Points on a hilly landscape, in no order, each with its height.
From any point a ball rolls to the lowest of the 3 points nearest to it. It stops when none of these is lower. Distance is the straight distance between rows; heights are no part of it.
q411 height 1.73: [ 76  91 156 139 118 115  92  91]
q911 height 1.10: [122 166  75 114  68 157 147 164]
q968 height 3.17: [162 153  74 123  90 153 113 137]
q161 height 5.43: [120 107 157 140 121  96 130  99]
q357 height 3.59: [195 159  89 110 116 176 107 120]
q743 height 2.65: [139 161  70 123  71 155 133 156]
q660 height 2.58: [113 123 163 136 152  97 163 129]
q21 height 3.51: [ 73  84 133 134 107 122  92  98]
q739 height 3.85: [184 156 136  98 166 175 148 151]
q605 height 2.59: [182 154  82 117 104 153 110 129]
q800 height 6.71: [130 114 141 134 112 104 130 101]
q719 height 1.71: [184 147 101 119 109 143 112 125]
q452 height 2.01: [ 89 122  88 124  69 131 138 141]
q297 height 5.41: [181 150 137 107 139 140 146 132]
q384 height 7.28: [133 126 154 135 127  98 144 111]
q764 height 3.38: [188 152 118 114 121 140 127 122]
q864 height 3.69: [ 74 116 160 163 175  96 151 149]
q424 height 2.48: [100 113  89 133  74 120 124 132]
q732 height 4.80: [ 92 124 150 154 172  96 161 153]
q22 height 1.39: [ 75 119 146 161 180  97 156 156]
q701 height 5.56: [144 129  86 130  82 124 119 131]
q323 height 2.31: [ 73  94 116 132  87 120 102 107]
q480 height 6.62: [113 132 152 136 161  98 164 144]
q661 height 3.15: [165 166  66 119  94 168 114 138]
q193 height 9.21: [196 155 121 110 133 158 125 120]
q946 height 1.67: [174 141 125 120 120 120 132 119]
q233 height 1.40: [175 138 108 123 105 122 125 122]
q436 height 4.60: [171 149 139 112 160 132 160 148]
q496 height 7.45: [124 127 128 135 175 103 165 174]
q370 height 1.74: [117 129  84 127  72 128 127 147]
q442 height 2.56: [161 146 128 110 173 138 165 172]
q756 height 4.69: [187 154 131 109 135 144 134 126]
q445 height 2.03: [157 133 135 125 117 107 137 115]
q904 height 7.31: [127 133 147 134 164  99 169 148]
q2 height 8.21: [199 161 127 100 150 192 125 126]
q730 height 7.61: [140 137 120 124 183 118 167 178]
q203 height 7.10: [193 155 102 108 123 164 119 124]
q803 height 4.85: [ 76 117 184 146 157 101 141 115]
q994 height 6.10: [197 159 132 103 146 156 134 133]
q257 height 4.89: [149 145  79 121  78 142 116 143]
q980 height 5.98: [195 161 132  96 152 177 134 134]
q423 height 8.03: [125 111 127 140 103 108 118 105]
q870 height 5.10: [ 60 114 185 156 168 106 141 136]
q200 height 5.20: [ 49  86 155 119 125 137  44 102]
q471 height 3.68: [102 139  81 120  65 139 144 156]
q937 height 1.58: [164 140  96 131  94 131 118 125]
q277 height 3.55: [177 152 131 103 172 158 159 161]
q551 height 3.73: [ 99  98 152 139 109 107 110  88]
q777 height 7.20: [140 119 106 130  89 115 121 115]
q825 height 0.93: [175 141  98 124 100 137 110 125]
q276 height 4.44: [ 66  98 196 138 146 123  97 102]
q689 height 1.31: [ 79 101 118 176 190  96 137 164]
q79 height 3.42: [151 141 141 120 164 116 163 159]
q712 height 6.48: [110 102 131 134  99 104 117  97]
q586 height 4.40: [ 97 102 170 143 128 104 125  96]
q37 height 2.85: [ 68 108 140 170 187 100 145 161]
q432 height 1.29: [ 64 108 102 125  79 127 124 132]
q144 height 7.72: [190 160 133 101 174 209 150 136]
q414 height 7.74: [144 134 152 129 143  98 154 127]
q857 height 7.33: [195 161 127  96 162 198 137 128]
q425 height 6.50: [113 121 166 141 139  97 142 110]
q976 height 2.83: [184 162  79 114 108 164 107 126]
q905 height 7.39: [141 120 118 132  98 104 125 111]
q921 height 7.35: [ 94 124 162 146 164 100 160 136]
q750 height 4.45: [ 68  89 180 132 133 122  75  94]
q663 height 4.66: [ 45  88 145 122 122 137  58  94]
q180 height 4.68: [ 73 105 191 148 149 113 118 104]
q458 height 6.57: [198 162  99 103 126 181 112 118]
q407 height 4.22: [ 48  88 130 124 107 134  80 101]
q478 height 7.29: [ 97  97 117 138  94 112 112 106]
q74 height 3.70: [ 75  93 180 140 132 116 102  87]
q47 height 8.23: [115 108 111 135  90 113 117 112]
q713 height 6.85: [109 127 139 142 176  99 167 162]
q810 height 1.45: [ 85 112 121 165 188  91 149 169]
q271 height 4.79: [ 58  88 158 128 119 130  63  98]

Two balls start at each pair of points below. Name the first point that both come to, or write none.
q297 and q739 | q442
q407 and q161 | q411
q144 and q193 | none
q496 and q870 | q22
q701 and q946 | q825
q764 and q777 | q825

Call two points neighbours if one is among the 3 nearest of the other. Go from one point of each pair to the other, from neighbour to neighbour, staying as low as possible. Name the highest point that can't be avoided.
q689 and q825 | q870
q660 and q370 | q425
q825 and q911 | q968
q442 and q432 | q297
q825 and q411 | q471
q432 and q370 | q452
q370 and q411 | q21

Where does a ball stop that starts at each point below?
q803 | q411
q458 | q825
q605 | q825
